Each row is a point on a tangle of strands that fork and nearly touch. The rows are in no order.
Points whose rows are less than 68.2 apart are linked; no others are. Some points are linked to none.
<181>: -18	-6	8	-20	26	9	-5	-5	7	-1	-22	37	6	-13	-10	9	-23	19	-1	24	-13
<197>: 55	8	-13	-14	-13	2	-28	-18	20	41	6	-38	13	-3	-22	-21	12	2	-4	10	-35
<290>: 19	-7	-24	-45	-5	-3	-8	0	2	25	-14	-24	16	-14	-23	-44	-8	5	5	22	-6
<383>: 22	19	30	-1	-8	-9	-3	-32	-24	-8	47	-6	-15	30	-20	5	8	-20	8	16	35
<427>: -47	8	-18	15	25	-3	-11	11	15	14	-44	13	5	-22	11	37	14	17	-22	5	3
<865>: -36	-15	12	6	1	19	28	-18	-13	-22	-38	16	-4	-8	7	37	-4	16	15	-1	3
<568>: 45	1	-3	43	-12	-7	-9	-14	28	22	-16	-27	11	-19	-20	-9	-5	-11	12	-4	-38
<212>: 4	40	37	12	19	-5	28	-3	-22	-42	79	0	-31	13	-24	6	0	11	5	18	23
<645>: 65	7	-20	-29	-24	-12	-28	-17	19	24	5	-31	0	9	-30	-17	0	-6	18	23	-17
<950>: -19	9	32	16	-11	17	52	-15	-29	-41	26	0	-32	15	22	-8	6	-6	7	-10	39
<668>: -35	-32	-4	-35	-3	5	-11	17	-17	-12	-14	4	13	-3	-5	-1	-14	12	14	-1	-1
<442>: -37	-2	-35	-30	-11	-1	-28	40	-8	16	-49	-28	-10	1	16	12	23	10	-7	5	10
<386>: -35	18	-16	16	35	-2	5	4	14	9	-17	35	10	-7	8	23	5	16	-27	-7	7
<605>: -43	25	7	-5	-15	-8	41	33	-19	-39	9	7	-9	10	19	3	34	-4	23	-20	45
<895>: 68	11	-9	-7	-38	-14	-10	-2	12	3	-6	-47	2	7	-22	-24	-3	-13	39	23	-28
<135>: -11	-6	-25	-45	-5	-2	-8	14	1	21	-40	-17	18	-12	3	-22	-3	11	-11	15	-1
<953>: -2	5	-56	-7	14	21	-34	12	21	43	-32	-1	-19	-19	4	-24	1	17	-44	4	-56
<629>: 24	-16	-1	-24	-3	-7	-17	-11	-1	11	-5	-18	20	7	-18	-39	8	-14	5	16	-1
<319>: 20	-2	-34	11	15	6	-30	2	28	43	-19	-4	4	-28	-31	-33	-10	1	-1	21	-55
<628>: 27	0	42	-14	-17	3	-20	-40	-10	-33	41	-1	-36	41	-5	2	9	-18	11	16	35
<966>: -4	32	3	-6	19	-18	11	50	-17	-29	43	9	-8	-4	-2	-11	-20	2	-15	11	34
<308>: 34	-6	-11	-6	1	-5	4	3	6	9	-15	-14	15	7	13	10	-23	-1	-33	-4	-2
<958>: 9	5	0	11	1	15	-5	-15	40	28	-4	2	25	-13	-7	3	8	0	5	-16	-17
<709>: 13	-13	32	25	-8	17	12	-55	4	-14	11	18	-13	9	-2	24	-20	-15	10	-15	-17
<903>: 0	-9	8	-31	19	4	-19	8	-4	16	32	9	4	-2	-10	-11	-32	9	-15	16	6
<196>: -24	-14	-42	-34	-2	12	-5	32	-7	25	-62	-34	0	-19	8	-2	19	21	-13	14	-14
<303>: 18	-4	-14	52	-11	-8	13	-54	41	27	-5	13	2	-24	-20	-2	6	-13	19	-15	-27
<198>: -32	-26	-4	37	-1	4	7	-18	18	13	-27	7	4	-24	-6	21	4	13	22	-24	-26
<571>: -4	8	-14	-21	16	-20	0	41	-24	-16	27	6	-1	16	5	-17	-2	-11	-25	11	25
<513>: 46	-6	9	27	-34	11	11	-16	28	2	-16	-26	4	-18	-4	-14	-18	-24	41	-7	-32
<378>: -17	45	29	11	27	4	47	23	-22	-59	47	5	-28	-2	-10	-4	-3	4	4	7	32
<38>: 0	-16	25	-8	13	3	0	-29	-4	3	-13	9	6	-4	-22	-1	-13	4	17	18	-15
<674>: 1	-10	29	-15	8	7	-7	-8	-16	-9	44	2	5	11	-6	4	-14	13	-3	5	14
<94>: 6	-5	-10	14	-17	6	-14	5	-6	0	-29	-11	10	-12	9	1	-2	-2	36	-22	-32
<251>: -26	25	15	12	32	-1	21	0	15	-15	15	43	-1	-1	5	28	-12	10	-21	-4	16
<713>: -2	-14	-38	13	1	3	-22	11	5	26	-42	-26	6	-32	-1	-2	6	17	-14	-12	-42
<986>: -55	8	-10	-13	-4	-6	11	58	-22	-19	7	-5	-10	-6	24	32	10	11	2	4	47
<387>: 4	-1	32	13	26	10	-1	-33	20	4	32	45	3	4	-14	21	-5	5	-2	6	-3
<912>: -21	-19	-24	-32	-24	-30	14	34	-4	-23	16	-8	6	11	44	-1	22	-15	-9	-6	42
<800>: -10	5	-9	7	9	-16	-4	2	-10	2	-26	14	18	11	-4	-10	12	-3	-7	-7	-15
<370>: -46	-3	13	3	-11	13	20	10	-23	-34	-31	7	-22	8	30	41	12	11	11	-2	25
<468>: -26	-3	-34	-25	3	5	-23	53	-16	12	-20	-14	-7	-2	40	10	28	25	-25	1	1
<745>: 62	-8	11	-1	-27	-1	-9	-8	-2	3	7	-32	10	27	8	-9	9	-16	-7	-11	2
<627>: -17	25	26	7	20	7	27	-3	-12	-29	36	35	-12	7	13	30	-6	1	-1	-16	12
<26>: -40	-11	-1	-4	10	-6	2	34	-34	-19	24	8	-4	-6	14	12	-19	12	2	-4	32
<621>: -19	1	20	-14	5	1	11	4	-22	-31	40	25	-5	7	13	13	-16	5	9	-3	20
<424>: 25	-18	-26	-25	-23	2	-17	25	0	8	-27	-29	14	-7	4	-32	8	6	6	-13	-40
<58>: 50	7	-2	4	-13	-3	-6	-22	4	35	14	-28	10	15	-11	-10	20	-14	-2	-15	-19
<249>: 12	-2	3	11	-32	11	0	-6	-10	0	-40	-6	5	12	22	0	1	-22	15	-28	-21
<534>: 17	-1	-1	-33	5	-33	-16	20	-19	-12	37	-7	4	22	4	-34	15	-20	-13	17	29
<281>: -23	33	15	2	40	-2	10	41	-1	-20	26	12	-6	-19	-10	-3	-22	0	-25	19	34
<309>: 17	-7	25	48	-10	7	16	-51	31	8	3	16	-11	-15	-18	16	-7	-4	14	-11	-21
<78>: -2	7	-9	-19	25	1	-1	19	2	19	20	24	14	3	2	13	-27	15	-34	15	9
<381>: 58	21	-13	29	-16	-14	-6	7	22	12	-7	-41	11	-14	-34	-20	-5	-2	37	23	-45
<779>: 9	-1	-26	3	-4	0	5	7	23	21	-31	-9	17	-12	24	32	-9	12	-26	-22	-9
<595>: -26	10	-27	-26	15	-3	-17	64	-6	-1	-14	-6	-13	-6	31	3	-4	8	-35	15	28
<559>: -41	29	22	9	-3	10	55	3	-26	-42	4	12	-15	19	23	1	21	-2	13	-14	36
<226>: -22	-10	-13	16	28	12	-23	-11	31	25	17	29	2	-16	-14	-3	-5	22	-18	-8	-13
<856>: -3	16	17	-14	-8	-23	22	35	-12	-53	44	0	-3	-9	6	-4	-9	-3	-7	16	46
<435>: -26	7	2	1	-2	3	13	17	-4	6	-6	-6	11	8	24	12	9	4	-10	-21	26
<406>: 2	-4	-29	-12	27	-2	-30	-6	11	40	-14	11	13	-9	-22	-24	-19	2	-11	19	-30
<7>: 39	-4	2	-4	-9	-11	-17	-8	-17	-3	10	-7	9	16	7	10	-15	-16	-22	-3	11
<834>: 2	-8	42	8	19	6	37	-43	-14	-26	25	5	-19	14	-23	17	-7	17	-2	15	2
<614>: 3	25	15	-3	-13	-3	10	-7	-2	-18	16	4	10	32	20	-10	15	-32	-3	-18	26
<216>: -18	-7	-31	23	21	6	-15	6	8	29	-59	-8	-4	-24	6	13	18	11	-22	1	-16
<937>: 23	-27	30	1	-36	19	2	-19	1	-3	10	-11	6	0	4	0	-20	-1	15	-8	2
<280>: 25	-1	-20	35	21	-8	-10	-7	36	32	-20	-18	19	-37	-27	-26	-3	7	11	21	-44
<753>: -27	-4	14	31	-2	10	8	-28	-2	-5	-27	22	-4	-9	5	22	-2	5	15	-22	-11
<769>: -3	-8	-50	8	7	12	-31	25	30	35	-43	-12	-10	-30	-5	-21	2	17	-3	6	-54
<92>: 3	-12	38	-1	1	5	45	-22	-26	-47	33	-1	-25	26	5	-8	-7	1	-3	13	16
<857>: -10	-23	-16	13	-14	6	-17	22	-6	17	-36	-31	3	-13	18	12	0	18	10	-25	-28
<609>: 17	-23	11	-30	-20	-23	-18	1	-5	-9	19	-8	9	22	-1	-29	20	-15	9	2	14
<454>: -10	-24	-21	59	-5	-3	10	-29	45	14	-30	12	-1	-31	-10	15	8	-2	17	-27	-19
<763>: -3	-21	-11	-25	-41	-18	16	19	-7	-27	-13	-24	10	6	36	-11	22	-21	-5	-7	28
<775>: -18	-11	-27	-6	38	14	-27	6	14	37	-9	23	-6	-20	-3	-14	-14	1	-32	13	-16
<611>: 12	-15	-12	-12	-35	-7	10	7	-14	-13	-23	-7	7	19	36	-9	20	-19	-1	-27	2
<768>: 18	34	37	11	8	-6	21	-21	-8	-37	63	19	-28	27	-11	9	-1	-15	3	9	29
<819>: 7	-10	40	23	-3	12	13	-68	24	17	4	-3	-3	-3	-39	5	-1	10	28	7	-11
<40>: -5	16	25	13	-5	10	14	-30	-5	-11	7	27	0	29	8	-1	17	-19	12	-17	8
<667>: 2	-10	-26	-25	6	4	-27	24	-11	27	17	-20	9	5	6	-27	7	11	-24	-1	-14
<335>: 12	6	35	17	-4	-2	1	-38	-19	7	30	13	-8	24	-16	-6	11	-23	9	-10	11
<872>: -50	-3	4	-9	-1	5	-7	45	-19	-16	-23	5	-17	4	9	40	18	17	12	9	28
<499>: 25	-3	19	-2	-10	0	-7	-28	-8	6	-14	-15	10	5	-28	-19	7	-11	34	11	-19
<640>: -19	15	-24	-16	33	5	-24	44	2	11	-3	16	3	-7	21	-5	-18	5	-48	4	15
<692>: -28	-15	10	6	30	17	-7	-21	27	6	16	39	7	-7	-10	18	0	14	0	-19	-10
<208>: 32	-6	19	32	-47	4	13	-33	11	5	-6	-7	-4	-4	-24	-3	-20	-23	55	-5	-24
<330>: 10	21	26	-14	-18	-8	19	22	2	-35	38	4	-12	29	20	-10	7	-20	-12	3	42
<833>: 24	-9	-2	21	15	-13	-26	-26	-1	21	13	15	9	10	-27	16	-10	-8	-5	-2	-21
<752>: -30	3	-14	-28	-17	-26	32	9	-24	-31	19	4	5	12	23	4	14	-4	14	-6	44
<384>: -36	-17	-7	-15	19	12	-18	10	-17	-2	-29	23	-8	-14	-1	10	-16	12	-6	10	0
<163>: 40	6	4	28	-9	-7	-12	-39	0	20	-2	8	11	10	-2	3	1	-25	7	-21	-18

Follow the links from the first point to the second, and from the first to the third. Name the last point that the two ways share.
<383>, <668>, <442>: <629>
<290>, <249>, <381>: <713>
<196>, <709>, <513>: <621>
<595>, <912>, <197>: <713>
<614>, <986>, <181>: <629>

A fork is a point with three links, a tip a point with one. Leave the first point through the second and follow the links. Name the first fork or tip that comes.
<950>, <559>: <713>
<903>, <78>: <629>
<303>, <454>: <621>
<249>, <611>: <834>
